A landscape with many valleys, sampled at points; each row gives a point and its height.
A ball rolls from a point to the lowest of its 3 nearest points, and stops where none of them is lower. Distance is the straight distance between rows; heights are no part of it.
(488) height 2.70:  98  73  98 110  83 117  92 128  92
(765) height 2.68: 123 113  83  64 128  74 117  60 100
(757) height 4.44: 105  55 111  88 104 125  96 148 121
(503) height 3.47: 129 111  91  58 130  80 118  60 104
(349) height 5.55: 114  48 120  84 108 128  89 146 129
(867) height 2.61:  91  71  94 105  81 117 104 136  92
(378) height 5.21:  85  93  91 122  71 113  97 111  79
(810) height 1.41: 127  82 129 113  99 112  78 104 102
(207) height 3.59: 115 123 125  93 114  92  93  73 107
(387) height 3.07:  86  70  91  98  86 115 115 145  96
(27) height 3.28:  89 109 102 123  78 110  87  93  88
(575) height 2.01: 117 118  80  69 128  68 115  60  98
(259) height 4.42:  57  84 106  94  94 104 149 154 108
(399) height 3.09:  79 148  71 110 109  77 100  69 100
(843) height 3.53:  91  62 112  79 104 127 109 156 125
(506) height 2.82: 103 127  80  81 126  69 110  62 101
(550) height 0.79: 106  64 103 104  92 119  91 136 102
(797) height 3.22:  85 143  66 102 116  69 104  66 101
(155) height 4.14: 118  75 118 113  91 114  80 115 102
(4) height 2.00:  86 142  81 105 112  78  99  67 102
(21) height 3.52: 111 127 111  87 121  83  99  67 108
(790) height 4.01: 125 115 134  93 115  96  89  76 107
(203) height 4.75: 119  54 117  99 102 120  84 133 115
(637) height 4.32: 129 108 141  99 110 100  87  82 106
(675) height 2.85:  85  76  90 109  76 113 110 134  84
(449) height 3.66:  78 147  60 108 112  69 104  68  97
(693) height 2.98:  98 129 111 107 105  94  89  74 102
(8) height 2.99:  95 136  84  94 120  74 102  66 105
(611) height 2.39:  78  73 109  82  98 121 125 158 119
(248) height 4.23: 109  85 113 117  86 113  81 110  95
(553) height 3.45:  94  61 105  85  99 124 105 152 117
(568) height 4.52: 104  87 106 118  84 113  83 109  91
(330) height 0.23:  86 138  92 116 100  90  92  71 100
(296) height 4.03:  94 121 106 119  90 103  84  84  93
(598) height 2.73:  79 142  85 118  94  92  95  72  98
(856) height 2.93: 115  65 111 109  91 118  84 125 103
(211) height 3.91:  72 150  69 121  97  86 101  69  97
(854) height 4.22: 128  60 124 106 101 117  79 122 112
(281) height 3.63: 113 125 104  79 125  80 105  64 106
(32) height 1.78:  97 101 105 122  79 111  85  99  88
(898) height 2.89: 130  72 129 111  99 112  78 112 106
(813) height 2.10:  91 133  98 114  99  94  89  74  98
(192) height 1.22: 129 107  62  66 124  67 121  56  87
(723) height 3.82:  63  79  92  99  84 102 142 147  91
(125) height 0.83: 101 127  61  84 125  56 110  60  91
(461) height 6.61:  75 117  88 128  68 109  98  91  79
(661) height 3.01: 135 106  75  59 126  75 121  59  96
(370) height 3.20:  74  73  92  95  87 109 128 149  97
(412) height 4.91:  75  91  84 119  63 110 108 116  72
(356) height 2.69:  83  69  96  92  89 116 121 150 105
(703) height 4.36:  89 119 102 122  82 105  86  86  92
(328) height 4.43: 123 120 109  66 127  82 109  62 107
(614) height 4.24:  81  85  87 117  70 111 106 121  75
(740) height 3.86: 119 123 118  78 123  86 103  66 110
(400) height 3.98: 110 109 121 116  96 104  80  87  97
(735) height 1.99: 110 120  64  78 126  59 115  61  91
(720) height 2.55:  93 136  96 104 110  83  93  68 104
(578) height 3.02: 127  96 134 110 101 107  79  94 102
(567) height 1.97:  99  67  99 105  86 118  98 137  98
(848) height 3.60: 101 113 112 118  90 105  82  88  95
(303) height 5.71:  78 129  88 126  80 105  92  82  88
(396) height 1.86:  71  75 106  85  94 117 133 156 114
(233) height 3.61: 109  57 110  98  99 123  90 139 114
(628) height 3.12: 147  99  62  58 120  80 123  55  85
(722) height 3.64: 113  93 119 116  91 110  78 101  98
(859) height 3.18: 105 125 117 106 107  95  87  75 103
(580) height 3.77: 118 109 131 110 103 103  83  84 102
(855) height 4.64:  54  86 115  93  97 105 153 156 112
(489) height 3.41: 106 129 106  88 120  81  99  66 108
(841) height 4.95:  86 124  96 125  82 106  89  85  90
(504) height 2.44: 101  60 105  96  94 121  97 144 110
(535) height 4.66: 112  50 114  91 103 125  90 142 120
(41) height 0.73:  73  77  85 107  74 107 125 137  79
(377) height 5.36: 119  50 120  94 105 124  86 139 122
(29) height 3.14: 102 131  91  87 123  73 104  64 104
(681) height 3.19:  96 133  75  89 125  68 107  63 102
(392) height 3.56: 105 129 111  95 117  87  95  70 107
(640) height 3.55:  85  82  89 113  73 112 106 127  81
(870) height 5.03:  95  89  98 121  75 114  89 112  84
(115) height 2.92: 105 100 112 120  86 108  81  98  92

Write out the way that a ball takes from each point below.
(387) | (867), (567), (550)
(693) | (813), (330)
(848) | (115), (32)
(765) | (575), (735), (125)
(303) | (703), (27), (32)
(722) | (115), (32)

Call two points neighbours if one is among the 3 nearest of the other. Go from one point of each pair to the other, from neighbour to neighbour, staying as low as possible. Name the highest point that can't be avoided.
(330) / (4) | (720)
(330) / (550) | (155)
(125) / (489) | (392)
(4) / (32) | (790)
(550) / (396) | (387)
(41) / (550) | (675)

Where does a ball stop that starts at each point below?
(328) | (125)
(400) | (32)
(535) | (550)
(843) | (396)
(740) | (489)
